Points on a hilly landscape, in no order, each with its height.
From any point a ball takes the steepest step (drop divided by distance) to one of its 3 nearest points. It stops when none of these is lower. Distance is the straight distance between rows; heights are no part of it.
bez h=499: [109 113  99 137 142 167 122 140 127 150 112 142 124 141 141 127 104 129
 136 163 126 151 113 144 140 133 117 149 122 145 127 115 121 112  91 129
 151 140 100 116 108 140 111  96 139 121 108]
nugum h=645: [ 93 124  84 121 156 150 129 145 146 169 107 171 150 150 178 127 112 103
 129 182 135 115 148 152 125 134  88 128 117 163 142  97 160 134 128 120
 131 134 113 114 120 155 117  92 155 133 115]
mak h=253: [138 122 151 125  98 101 118 141 110 114 114 117  87 104  85  91 141 163
 104  97  94 155 124 123 119 100 138 134 127 130 132 132  91  98 113 141
 142 111 125 160 125  89 132 163 120 121 151]
tiz h=415: [180 136 169 109  87  79 159 107 103 108 145 102 126 125  77 124 160 160
  92  52 120 162 128  95 109 109 178  59 143 111 103 144  92 143 155  98
 142 117 171 156 103 100 135 181 104 121 139]
kiko h=583: [ 79 131  82 163 155 173  51 129 156 155 163 147 143 108 174 154 134  90
 157 224 132  29 114 109 125 136  97 158 139 154 131 112 181  91 127 155
 101 112  82  76 191 181 147  59 118 155 142]
paket h=467: [158 126 132 131 146 112 156 111 119 100 109 114 125 148  95 121 118 147
 117  86 136 157 127 135 123 144 150 145 143  75 150 171 101 172 125 135
 130 129 136 172 102  87 141 158 125 110 132]
zire h=326: [119 111 157 116 110 143  93 135 124 107 126 133  95  95  98 111 130 170
 147 133  84 162 102 136 140 118 126 153 111 148 106 102  82  85 108 132
 154 117 120 125 131 110 121 136 129 131 150]
mulit h=555: [162 125 136 130 136  90 174 113 115 105 117 110 139 150  91 129 124 147
 118  67 120 152 127 116 136 144 161 127 161  73 138 174  95 167 135 120
 123 135 156 178 104  86 132 168 126 112 130]
nek h=377: [118 141 118 143 144 142 159 136 154 147 104 128 132 164 164 104 118 108
 102 114 164 128 160 188 131 159 132 155 107 115 156 134 176 198 146  91
 121 148 106 113 124 134 120 107 179 122 142]
sizi h=652: [198 134 164  96  57  88 148  97 113 102 147 102 143 121  62 121 170 162
  65  77 139 180 106  94  94 110 195  35 115 132 117 115  83 122 170 129
 155 128 190 154  87 120 138 185  68 112 118]
Nonip h=384: [170 129 187 106 111  73 182 103 108 102 136  79 149 146  72 139 140 166
 110  20 139 193 114  94 129 139 181  52 139  76  90 173  95 168 153 105
 129 139 184 143 115 119 142 191 128 114 130]
vezom h=357: [112 131  93 136 160 144 143 154 157 157 102 149 133 161 163 116 108 122
 119 168 144 133 144 157 131 151 118 136 103 142 151 118 155 151 120 112
 129 140 118 119 108 154 117 102 159 125 143]
sab h=507: [ 79 126  85 157 154 163  64 135 156 150 154 144 143 112 183 150 125  84
 161 211 141  35 130 115 124 127  84 157 142 157 123 110 185  94 125 160
 108 123  96  81 178 186 152  65 114 148 132]
Dov h=549: [136 127 114 139 148 141 154 132 135 130 105 122 126 160 116 114 118 147
 105 127 151 150 135 185 129 156 145 153 125 114 153 132 126 165 120 135
 132 143 117 144 107 126 131 129 147 117 134]
tilun h=423: [ 90 161 108 129 163 137 124 148 162 160 120 165 152 129 200 122 111  82
 145 175 134  99 160 138 118 134  84 131 112 155 151 114 185 135 130 124
 117 133 114  99 143 166 133 103 159 143 117]
Toki h=342: [186 126 128 127 140  88 187 103 115 103 115 106 160 155  98 134 123 143
 124  68 136 157 126 125 124 152 155 141 155  68 143 176 106 193 133 113
 110 140 154 174 109  97 133 151 129 112 113]
nuve h=211: [173 131 161 107 131  66 197  96 115  94 128  90 162 154  89 152 132 155
 126  38 121 181 126 101 133 154 186  85 152  63 107 195 102 192 138 103
 124 138 174 169 101 101 136 161 132 111 136]
Rura h=331: [ 62 163 130 143 163 150  94 163 161 163 117 167 152 109 216 153 131  46
 160 175 136  62 166 140 104 125  65 140 131 138 127 134 207 150 125 141
 102 121 107  77 188 162 131  78 168 147 105]
tel h=208: [157 126 141 127 116 100 137 120  98 112 111 112  97 122  88 106 133 158
 105  76  99 150 137 110 128 115 151 129 146 111 123 159  90 112 121 125
 149 114 130 164 121  83 129 173 122 119 147]
vum h=420: [ 42 158 139 154 164 151 109 171 148 150 115 153 133 105 225 164 132  47
 154 170 146  45 158 146 122 130  69 145 130 121 126 131 197 149 116 138
 104 115  96  87 195 153 125  77 183 140  95]
Fadim h=473: [163 124 154 112  88  94 124 126 115 103 128 119 100 107  84  85 150 162
  87  87  91 152 134 111 115  98 143 116 118 138 126 128  85  98 128 116
 141  99 147 155 122 100 127 170 105 130 147]
pibov h=698: [197 140 186  97  66  86 156  94 102 117 142  95 146 126  60 133 166 164
  89  59 147 191 121  94 111 114 189  26 124 105 104 131  86 143 171 104
 149 124 203 148  84 121 152 191  84 112 128]
Zuzu h=458: [125 136 105 139 148 148 154 139 142 138 104 123 122 163 133 109 121 113
 113 139 163 149 143 193 132 159 142 157 116 132 162 121 146 179 121 116
 132 140 107 136  95 126 133 117 156 122 134]
vozak h=598: [ 85 116  74 157 156 186  52 122 130 145 182 140 132 108 152 151 121  98
 177 214 149  15 113  98 148 124  94 158 139 147 117  96 171  70 134 164
 102 125  97  72 182 169 132  73 105 157 146]
biliz h=349: [ 77 149 119 127 157 135 127 151 163 170 110 176 145 133 212 132 120  70
 139 155 137  86 158 147 119 129  79 137 110 140 138 115 190 154 123 119
 114 135 111 106 150 146 123 104 180 151 108]
gomi h=517: [175 130 152 105  85  88 128 105 112 116 143 108 113 102  82 103 161 161
  76  77  99 155 126  99  96  98 167  88 122 138 118 126  70 101 145 107
 134 103 153 152 114  95 133 170  98 129 144]
duvom h=231: [ 74 159 120 153 150 148  92 152 166 156 133 159 153 110 193 152 139  74
 156 197 136  54 156 138 115 137  72 145 125 156 138 121 193 134 120 147
 102 121 108  81 194 176 140  82 155 149 109]
gimus h=568: [144 120 118 133 143 124 168 119 117  99 107 113 123 151  97 112 113 141
 113  91 140 149 136 154 137 150 142 164 148  91 155 161 106 173 130 132
 129 125 113 160 105  96 141 148 117 116 125]
Rir h=579: [110 107  86 128 148 161 104 144 133 152 117 166 130 136 170 145  99 116
 152 189 135 128 117 132 156 125  93 146 122 153 120 103 141  89 116 138
 140 142 110  96 127 146 107  82 125 128 122]
gimoz h=223: [101 118  78 140 152 167  81 142 131 158 148 166 137 119 168 153 100 111
 171 203 149  65 124 108 135 118  81 149 136 156 124 104 163  73 125 150
 104 130 103  81 157 175 137  77 102 151 118]
Nito h=719: [190 131 185  96  80  87 159 104 102 107 143  92 139 119  64 127 166 165
  86  44 144 193 133 101 108 125 193  21 123 103 106 148  94 152 170 109
 145 128 194 137 106 131 139 211 102 104 128]
tov h=520: [ 93 120  87 148 152 208  44 116 125 154 184 147 114 100 136 146 119  90
 183 203 142  14 104  99 156 129  88 156 139 156 119  61 176  48 131 156
 106 103  92  86 171 155 134  71  83 165 149]
Gire h=205: [139 116 148 123 103 120 125 136 115 109 108 114  85 109  82  93 134 173
 115 108  93 166 118 116 124 102 122 148 127 138 128 124  93 104 108 146
 154 112 118 147 127  92 124 160 123 128 153]
Kig h=410: [ 55 164 127 136 173 135 151 145 168 158  86 151 134 128 225 144 122  59
 139 141 151  86 176 152 120 127  71 132 110 113 142 129 204 164 128 116
 107 145 103 103 175 138 100  97 187 138 121]
guz h=637: [124 119 128 134 133 138 126 147 110 122 102 127 102 136  97 114 135 144
 132 121 118 160 128 151 144 126 140 162 125 118 132 130 102 113 100 140
 155 135 113 152 116 101 122 148 137 119 133]
fato h=460: [122 101 121 102 125 168  73 115 121 145 154 151 120 105 147 145  96 135
 188 165 102 112 103 108 172 123  91 149 132 173 107  70 110  68 116 143
 144 105 126  92 127 125 100  88 113 145 117]
Tuse h=341: [152 134 139 141 139  98 156 116 109 102 106 102 114 141  86 120 121 151
 119  83 122 148 129 131 125 136 155 144 151  89 133 159  92 158 120 143
 138 118 128 177  98  85 147 168 115 116 132]
nifav h=399: [ 93 139  82 139 157 153  85 149 155 167 144 160 152 122 184 145 119  96
 162 206 146  63 136 122 121 124  81 142 137 165 139 117 174 107 123 150
 111 138 105  94 162 184 150  87 128 157 116]
bev h=452: [178 131 178 113 105  76 169  95 110 110 140  86 132 146  81 137 158 161
 107  40 128 187 130  98 125 128 189  53 139  90  90 174  94 164 149 103
 138 119 183 149 108 100 140 189 110 112 122]
piza h=496: [140 124 126 141 141 113 154 134 109 116 106 115 100 141  89 106 118 151
 119 111 133 154 126 151 131 137 140 152 144  88 143 153 103 142 115 144
 142 139 104 173 114  89 136 160 136 111 137]
visap h=203: [ 86 136  91 149 150 171  76 140 147 151 152 160 139 123 174 150 120  91
 158 214 142  59 134 113 129 134  81 156 131 158 126 111 177  95 126 153
 102 133 105  86 178 184 144  74 127 158 131]
vedo h=541: [ 47 169 140 147 164 144 131 150 158 167 112 160 143 109 223 146 128  52
 145 165 149  64 160 149 117 127  75 140 110 126 130 128 195 149 125 126
 105 130 107  96 181 150 121  90 182 137 108]
Fere h=106: [115  93 146  94 111 154  78 121 135 120 147 142 103  94 137 128  99 148
 185 159  76 145 102 116 159 128 102 150 108 181  95  73 101  74 109 130
 144  98 122 102 122 126  96  98 122 131 142]
buzog h=514: [114 106 117 137 135 154 124 149 115 140 116 137 106 135 115 119 119 143
 145 157 116 150 113 151 151 129 119 159 117 137 123 115 107 112  91 135
 154 143 106 126 119 123 108 113 136 114 124]
tumir h=321: [169 141 165 118  99  72 156 107 107 110 136  98 115 133  81 122 146 154
  99  55 101 159 129  96 120 118 176  79 147 110 110 157  91 132 147 104
 138 115 171 159  99  94 143 184 113 129 135]
tosad h=519: [ 36 140 147 169 189 150 124 172 141 142 108 130 135 104 234 187 157  10
 155 172 159  14 143 177 122 126  67 163 141 108 125 161 209 147  95 145
  87 111  88  94 196 161 117  42 185 125  90]
Ninug h=388: [ 64 151 118 165 148 163  66 142 162 140 149 156 152 102 197 153 138  63
 161 209 128  26 124 122 105 133  88 157 140 149 136 120 194 133 126 155
 108 104  88  82 198 186 137  46 157 152 131]
Demu h=447: [110 109 113 136 130 155 110 143 116 140 123 140 120 136 116 127 121 140
 154 164 106 145 115 147 161 123 119 151 122 148 119  98 104  94  96 131
 152 146 112 110 118 124 108 105 138 122 116]
robu h=380: [115 103 148 114 103 149 102 133 116 131 129 138  95 105 115 116 119 148
 155 140  82 158 102 139 149 124 113 149 105 162 110  92  93  83 104 132
 151 118 109 114 126 120 107 117 129 123 141]
Rap h=424: [145 131 131 136 120 114 143 137 106 108 105 116  95 130  84 104 129 159
 121  96 124 149 128 138 135 119 147 143 150 109 130 144 103 125 114 139
 145 128 126 173 119  87 131 166 126 117 135]
rira h=439: [108  97  92 112 133 166 103 130 113 150 138 161 127 124 152 147  94 133
 176 174 108 122 110 119 165 124  89 149 134 166 106  91 117  77 106 130
 149 139 119  98 127 136 100  83 112 135 110]
Lila h=559: [144 117 115 149 142 130 155 133 114 120 103 122 118 146  89 113 124 135
 118 111 145 148 139 163 128 143 147 160 132  99 160 160 121 167 114 142
 127 138 120 166 118 109 131 147 126 117 121]
tefev h=392: [ 55 161 141 165 150 156  87 160 159 152 129 154 142 108 214 163 137  44
 155 190 137  45 148 150 109 123  74 149 139 131 130 127 200 144 118 151
 104 106 102  88 198 162 131  60 176 138  95]
Zivem h=524: [100 125  78 127 154 150 108 148 140 151 138 161 153 127 174 142  90 117
 156 192 138 106 131 121 137 130  84 143 139 168 139 121 162 100 114 134
 112 138 115  93 137 160 130  93 132 150 105]
Zafa h=323: [143 135 154 129 112 108 130 125 105 110 106 114  84 118  87  93 132 160
 112  97  97 157 132 127 124 114 147 143 129 109 124 142  95 109 123 144
 149 120 124 154 122  79 135 162 125 126 143]
Dor h=562: [120 122 103 146 146 156 141 149 128 138 106 134 116 151 121 116 110 136
 124 152 134 148 112 159 141 145 130 161 123 147 133 116 120 112 109 128
 152 151 104 124 107 130 113 108 140 113 122]
Zoza h=592: [186 140 181 105  83  69 174 101 113 115 142  94 134 138  68 135 156 153
  92  45 124 173 121  95 121 136 185  43 135 103  97 163  90 153 161  93
 137 126 186 150  97 113 138 190 108 110 128]
Rol h=136: [ 66 157 131 164 153 164  73 153 162 147 139 143 144  99 197 165 144  52
 156 206 131  32 132 146 107 122  73 148 145 134 131 125 201 141 127 146
 102 101 100  86 199 173 138  51 169 141 118]
gara h=428: [125 135 113 146 143 148 159 134 151 141  98 118 130 166 148 106 130 116
 102 124 166 144 153 182 130 166 134 152 106 112 160 126 167 197 138 101
 115 146 111 122 114 127 122 111 163 129 147]
Kor h=697: [184 131 197 103  88  82 158 101 107 116 139  87 140 135  60 131 155 164
  94  42 154 195 127  98 118 125 191  26 125  92  92 159  93 152 166 104
 133 132 189 140 105 133 141 209 103 105 138]
Nurol h=397: [171 132 172 119 116  63 181  97 111 109 132  77 143 146  82 139 131 155
 122  36 124 186 116  99 126 134 183  65 132  86  96 182  96 168 152 100
 134 134 180 157 116 101 136 197 120 112 125]
ligod h=459: [108 105  95 120 139 196  54 123 123 146 184 158 124 101 143 145 101 121
 203 189 128  57 114 102 159 121  91 154 134 157 114  58 145  52 135 146
 133 108 110  87 149 124 113  76  93 160 119]
Levev h=534: [144 126 122 138 136 141 168 129 128 118 110 110 138 159 122 108 122 138
 106  97 168 147 151 180 131 154 134 159 126 101 172 141 139 196 135 128
 107 127 124 148 109 115 144 136 133 125 135]
nufu h=385: [ 78 136  92 161 160 167  67 151 162 153 153 151 150 115 177 141 123  81
 159 204 134  47 131 117 108 131  80 152 139 164 133 120 188 110 126 160
 105 121  97  81 187 184 149  69 138 157 128]
Somi h=654: [167 112 145 100  65  87 128 102 123  88 149 119 111 100  85  87 153 176
  68 111 108 148  96  87  99  76 154 102 113 152 135 108  76  74 144 132
 128 102 156 166 102 120 134 176  73 126 131]
niv h=228: [154 132 157 128 118  70 163 104 106 105 130 104 122 139  86 134 142 153
 120  59 104 151 124 106 126 132 173 106 162  90 115 172  90 159 137 111
 143 122 158 160 117  83 131 178 122 123 136]
sim h=482: [ 98 143  72 127 159 146 115 149 152 158 122 171 157 127 191 142 105  93
 147 186 140 102 156 130 126 139  87 134 119 172 140 112 162 117 126 122
 113 138 110 105 138 165 129  94 147 144 119]
Lega h=301: [ 87 151  87 146 155 159  78 152 159 161 135 169 157 110 194 150 121  85
 159 208 137  61 134 129 112 129  80 142 128 171 138 115 184 123 126 153
 108 128 102  81 177 179 144  78 143 151 120]
Tedob h=505: [186 128 169 104  71  74 147 118 106 112 139  98 115 121  74 127 161 150
  82  55 122 168 131  93 103 106 189  47 130 123 103 148  81 135 162  98
 137 116 179 151  97 110 142 184  91 119 127]
Bevud h=414: [131 112 170 108  94 116  99 125 120 105 130 118  92  93  88  95 138 169
 118 116  91 159 117 121 125  96 131 138 114 157 129 101  77  82 118 142
 133 104 108 146 134 110 128 168 112 131 164]
fum h=381: [174 140 170 115 102  78 166 106 103 108 139 103 115 128  82 129 157 159
 105  50 109 161 130 101 119 129 178  69 141 103 103 163  89 145 146  97
 148 118 173 157 100  93 141 183 106 118 134]
vuta h=355: [124 102 122 101 126 166  92 141 118 140 144 159 111  98 142 147 113 134
 178 166  98 123 114 116 165 126 100 160 115 164 115  85 113  71 108 140
 148 125 123  88 130 119  99  94 117 126 127]
vuzes h=516: [117 119  93 147 139 149 142 140 133 136 101 123 118 170 127 112 117 130
 123 150 152 156 139 178 133 155 132 158 115 129 149 126 130 151 113 134
 136 151 112 134 107 130 120 117 143 112 123]
zaliv h=285: [163 128 172 109 128  73 214  89 123  76 134  78 178 164  78 146 127 152
 130  35 137 204 113 113 133 141 170  84 137  58 107 186 101 208 142  88
 110 157 174 156 109 117 131 173 146 105 114]
Kago h=636: [ 76 110  79 162 152 205  43 116 135 145 184 130 127 108 146 153 142  72
 173 221 144   7  99 104 141 125 100 158 147 150 126  66 174  63 132 144
  88 108  76  81 173 167 141  56  91 154 147]
Nafu h=379: [182 127 135 114 141  96 195 106 112  94 116  94 179 152 106 137 115 139
 121  62 126 164 141 131 131 150 153 139 151  67 151 176 105 219 142 101
 107 143 168 166 105 103 143 148 128 111 111]
periz h=693: [129 102 168  90  89 147  92 122 133 108 147 127 109  89 114 116 116 168
 150 154  77 160 101 125 141 113 116 137 101 182 110  76  74  71 104 136
 135 110  99 116 131 128 107 115 105 128 152]
dak h=647: [111 119  89 132 151 155 130 158 141 149 108 155 130 151 161 125 109 116
 139 185 135 135 127 158 142 138 114 139 111 159 133 101 149 117 113 125
 142 150 106 105 109 153 108 107 144 130 123]
nunip h=276: [130 115 151 128 108 135 111 145 112 116 111 122  80 109  94  97 133 154
 136 132 104 163 112 135 137 113 128 151 118 146 125 120  97  90 113 144
 149 129 110 137 133  94 119 144 131 120 146]
tul h=544: [150 129 112 139 140 137 163 126 122 113  99 115 129 155 105 108 121 146
 109 113 153 150 143 163 119 158 145 170 136  91 162 156 125 184 126 136
 119 135 124 160 108 111 141 145 128 114 129]
mume h=617: [ 69 126  88 173 156 182  44 122 161 148 176 139 120 111 175 152 139  83
 161 218 129   4 108 115 121 125  94 156 141 150 128 104 189  91 126 153
  99 114  85  83 189 183 141  44 129 138 162]
gota h=62: [ 65 153 122 127 160 139 138 141 160 172  94 166 144 135 211 125 119  62
 137 140 154 100 171 163 127 131  94 138 108 133 150 119 196 168 137 108
 117 141 113 104 145 141 104  92 184 132 125]
kudul h=337: [172 125 180  96 119  58 207  86 121  96 136  63 172 153  71 151 126 161
 126  30 141 220 120 103 128 139 179  54 128  61  95 189 103 186 137 107
 120 157 189 143 114 132 134 191 145 110 126]
sitaf h=469: [ 49 158 145 173 174 155 108 158 147 147 115 140 139 106 216 188 153  26
 165 183 136  28 149 161 120 127  77 154 142 121 116 148 204 157 116 143
  92 108  89  84 202 162 115  53 181 145 103]
fudo h=561: [117 103  93 108 127 179  78 135 120 152 152 161 137 111 152 155  91 129
 192 194 118  90 116 110 159 123  81 158 141 159 114  78 135  55 119 140
 136 126 116  88 135 133 111  95 110 153 118]
geme h=306: [101 135 110 139 151 144 152 142 156 148 103 131 126 158 177 112 116 100
 114 125 159 131 159 180 136 155 125 142 104 139 160 124 170 181 145  92
 123 156 115 121 106 135 115 105 176 122 137]
repa h=304: [159 125 152 120 103 105 140 116 105 106 118 114 102 116  83  97 143 158
  94  75 102 153 138 118 127 106 148 120 139 120 117 146  87 102 135 126
 139 118 137 164 115  91 131 180 112 120 146]
loza h=229: [ 82 146 112 147 150 143 154 143 161 157  98 145 135 153 189 109 118  93
 112 126 150 122 169 171 127 145 102 131 101 130 150 123 188 174 138  89
 115 149 109 113 130 137 102  90 181 131 134]
gomiz h=498: [ 45 152 144 155 175 147 123 160 142 174  98 148 136 113 225 174 143  31
 148 152 153  56 152 151 122 126  72 149 132 113 133 144 198 157 102 146
  96 136  94  96 191 148 118  72 185 139  88]
Rerir h=140: [160 134 151 134 109  86 155 118 106 117 128 117  98 122  85 105 130 145
 108  62  97 153 133 114 121 125 164 107 147 106 110 169  88 132 142 115
 139 117 144 169 112  75 139 178 115 121 137]
bepa h=248: [108 136  98 135 141 152 148 143 153 150  96 146 128 160 167 114 112 119
 116 146 157 129 151 178 129 159 117 139 104 138 152 115 171 170 129 107
 123 136 120 113 110 141 115 103 165 122 134]
Panov h=277: [152 129 137 142 124 103 146 120 117 108 108 113 106 133  90 104 133 154
 117  74 107 149 121 114 116 126 152 138 152  91 131 162  88 135 134 141
 148 127 136 171 112  87 145 170 121 128 136]
reze h=259: [177 127 151 116 131  84 204 100 116  82 136  84 171 156  94 154 118 150
 134  48 119 178 119 115 136 153 168 112 155  59 126 186 105 207 143  95
 104 148 178 158 110 101 142 156 146 104 107]
Binak h=435: [ 97 110  85 133 147 201  48 125 121 155 178 147 121  97 146 160 115 104
 184 196 137  42 113 105 156 111  82 157 140 156 115  65 158  54 130 157
 113 114 104  86 161 142 119  71  96 170 128]
kopet h=409: [169 120 150 100  74  92 114 120 110  98 140 113 119 101  85  94 149 169
  77  90  92 142 121  95  97  86 159 109 120 144 129 131  77  96 143 122
 136 101 149 160 109 105 130 182  94 136 138]
seti h=59: [ 98 152 106 135 158 141 147 149 161 163 107 163 140 150 191 114 122  95
 115 156 145 117 165 171 129 131 105 137 106 142 153 118 178 170 128 105
 129 146 111 107 117 139 113 102 167 134 133]
gen h=401: [174 134 182 108 103  67 187  99 110 112 145  74 146 133  59 133 142 161
 110  35 140 205 127  94 135 135 188  28 128  69  85 176  96 162 151 107
 144 151 184 146 111 125 132 201 122 100 129]
nis h=479: [110 118  97 139 152 149 146 133 141 146 109 134 117 161 143 114 118 121
 117 146 151 151 137 174 131 151 137 148 111 139 154 125 147 163 109 120
 125 154 106 130 108 141 124 111 150 116 136]
kizu h=512: [171 132 128 123 138 110 181 124 115  92 112 112 150 156  97 138 117 142
 111  78 143 153 139 142 127 150 152 157 153  80 158 172 112 197 131 127
 109 131 139 170 109  89 150 142 128 119 122]
vef h=584: [131 130 141 141 134 142 135 134 107 120 104 117  95 139  96 108 127 152
 127 117 119 153 118 151 138 126 133 154 130 113 134 143 109 131 111 151
 152 138 112 155 114 105 127 152 130 115 140]
Dabe h=635: [199 132 148 105  44  78 136  93 117  97 153  98 125 121  65 124 164 168
  63  92 132 174  88  83  97  94 197  56 115 138 117 110  86 106 151 131
 159 130 185 166  82 117 128 183  60 122 108]
buz h=374: [125 113 141 120 115 146 111 153 121 120 129 128 102 111 119 128 119 155
 157 149 109 156 115 137 145 121 123 150 113 150 112  98  95  86  90 132
 156 133 107 123 125 123 106 130 128 123 140]
boba h=367: [174 134 180 113 125  59 194  91 119  99 137  70 166 152  71 158 131 164
 127  37 133 196 119  95 133 135 178  56 126  70  89 191  98 179 141 105
 119 142 183 150 114 116 133 185 140 104 128]
visaf h=681: [170 122 123 129 137 124 169 116 121  93 113  97 147 160 107 111 111 141
 104  80 159 158 158 166 127 158 142 163 145  79 170 169 128 210 139 130
 104 141 141 156 105 113 150 143 130 128 129]
sesur h=605: [135 106 167 111  92 133  89 119 133 103 144 127  98  87 103 104 140 177
 135 131  86 165 107 118 120 120 126 143  93 167 122  89  72  70 113 143
 128 100 104 135 128 132 126 145 110 131 154]
binim h=418: [112 105 124 113 109 154 105 141 117 141 127 140 105 119 130 136 112 145
 163 163  93 145 101 132 165 130 114 148 128 162 106  89 108  86 103 122
 156 140 112  99 114 121  94  99 128 124 122]
kefi h=510: [112 125  91 130 150 145 139 139 136 145 108 143 119 154 132 116 107 127
 124 160 149 144 130 172 132 146 130 150 112 137 137 125 139 143 105 127
 140 144 104 128 107 148 118 106 147 110 124]
gib h=607: [141 115 122 147 138 131 147 135 120 119 111 123 100 140  98 121 121 142
 117 125 142 158 119 163 138 137 132 162 126 106 136 146 106 138 108 149
 141 132 109 158 108 105 123 143 129 115 125]
mivep h=271: [178 133 154 116 133  74 198 101 119  91 122  99 159 156  95 149 122 156
 129  55 122 172 117 109 131 149 162 114 149  69 132 186 107 184 138 110
 116 144 171 168 104  91 133 156 132 101 117]
Nesa h=616: [108 122  78 142 160 153 122 150 128 159 121 165 141 154 164 131  97 115
 143 189 135 125 127 148 138 133  99 133 118 159 137 112 151 112 109 129
 129 150 114  99 115 154 119  89 138 127 109]
vumus h=151: [141 116 147  96  87 104 104 121 126  93 135 129  97  80  94  83 152 168
  91 116  95 155 113 107 106  94 131 131 105 158 137  99  69  62 128 143
 124 102 128 153 121 126 125 171  95 125 154]
Vesu h=618: [187 119 147  91  57  78 135  89 107  96 151 105 124 114  74 118 172 173
  57  99 120 152 101  84 104  91 179  71 111 138 127 121  73  94 158 123
 142 120 182 174  88 121 123 180  66 119 127]
Fege h=448: [110 135  88 134 158 138 146 139 149 154 115 167 146 151 178 123 112 109
 125 170 143 122 153 161 121 150 114 135 119 154 142 113 161 141 113 104
 124 145 114 102 111 156 115  96 157 131 128]
dazo h=238: [153 120 152 108  87  95 122 116 123  95 143 122 103  90  90  86 159 165
  95 105  96 161 118 111 108  86 142 121 111 154 141 107  72  84 138 129
 133  99 137 155 116 111 138 180  89 135 151]
dabu h=585: [184 120 158  97  66  85 130  98 113  96 146 117 109 108  74  99 170 160
  64  92 115 155 122  80  95  89 177  80 122 146 122 123  78  98 156 116
 142 112 155 168  95 112 134 181  82 124 132]
Teru h=429: [104 117  73 125 153 168  86 146 120 160 151 159 144 129 168 142  95 115
 165 184 135  79 120 107 147 128  81 146 132 159 122  98 156  76 126 143
 121 139 104  86 147 162 125  89 110 158 113]
vuto h=265: [ 86 160 105 140 162 147  93 160 161 163 135 171 150 119 201 139 124  72
 150 193 134  71 147 133 109 139  78 149 128 160 139 123 189 114 124 145
 106 117 105  97 179 179 137  84 153 143 118]
Ragif h=638: [183 117 138 100  50  82 123 100 121  91 148 109 119 110  76 101 166 169
  54 112 115 151  91  77  88  82 175  86 115 146 131  94  78  68 147 124
 144 111 162 164  92 130 124 183  71 117 124]
muve h=486: [136 133 119 152 138 152 154 144 140 132  94 116 124 156 140 113 108 118
 102 103 168 147 158 188 132 159 137 169 114 100 167 145 161 199 140 116
 105 153 126 124 118 123 139 122 153 126 148]
mot h=440: [104 116  75 132 154 164  98 149 134 157 132 173 147 121 177 146 105 110
 162 202 132  88 120 115 140 128  82 143 129 159 120 106 156  84 119 142
 119 135 111  89 142 168 128  84 117 141 111]
sivut h=408: [ 94 114  88 125 152 185  62 123 122 160 171 151 134 105 156 151 115 104
 180 199 130  57 116 102 163 124  73 163 142 151 123  84 160  65 129 156
 113 118 106  87 162 157 127  75  98 163 110]
lazo h=318: [157 127 142 137 135  91 151 110 111 108 114 100 116 137  93 120 124 152
 108  65 100 153 130 124 136 129 152 134 149  90 130 163  92 142 129 123
 133 127 133 177 108  78 136 174 118 121 134]
lomi h=661: [195 131 147 106  38  89 125  95 111  83 141  90 134 139  69 129 149 187
  67  92 144 169  66  62  98  95 201  46 110 136 116  90  85  81 151 149
 167 143 201 170  73 119 132 195  53 110 114]
makem h=515: [111 107  91 125 139 164  93 139 116 153 147 156 135 127 152 146  93 122
 175 190 123 108 120 108 162 121  97 143 123 160 119  98 142  77 120 138
 145 130 112  95 132 139 108  89 117 140 110]
Pafud h=566: [184 135 149 105  75  74 141 109 114 100 140 113 113 121  86 106 164 162
  71  63 113 153 124  87 107  98 175  83 133 138 126 139  80 119 161 110
 144 113 164 153 102 107 136 177  95 114 135]

Where does a ball stop that starts at each point below?
Nurol -> nuve
tul -> seti
vef -> tel
pibov -> vumus
Ragif -> vumus
Dor -> vuta
gib -> tel
gimus -> tel

Call two points neighbours if one is among the 3 nearest of the other. Go from one point of each pair to the other, from neighbour to neighbour, staying as low as possible. Name the highest point that can't be avoided.
Gire / vuta -> robu
Toki / Gire -> bev
visap / duvom -> nufu
vumus / Rerir -> Bevud
tel / Gire -> Zafa
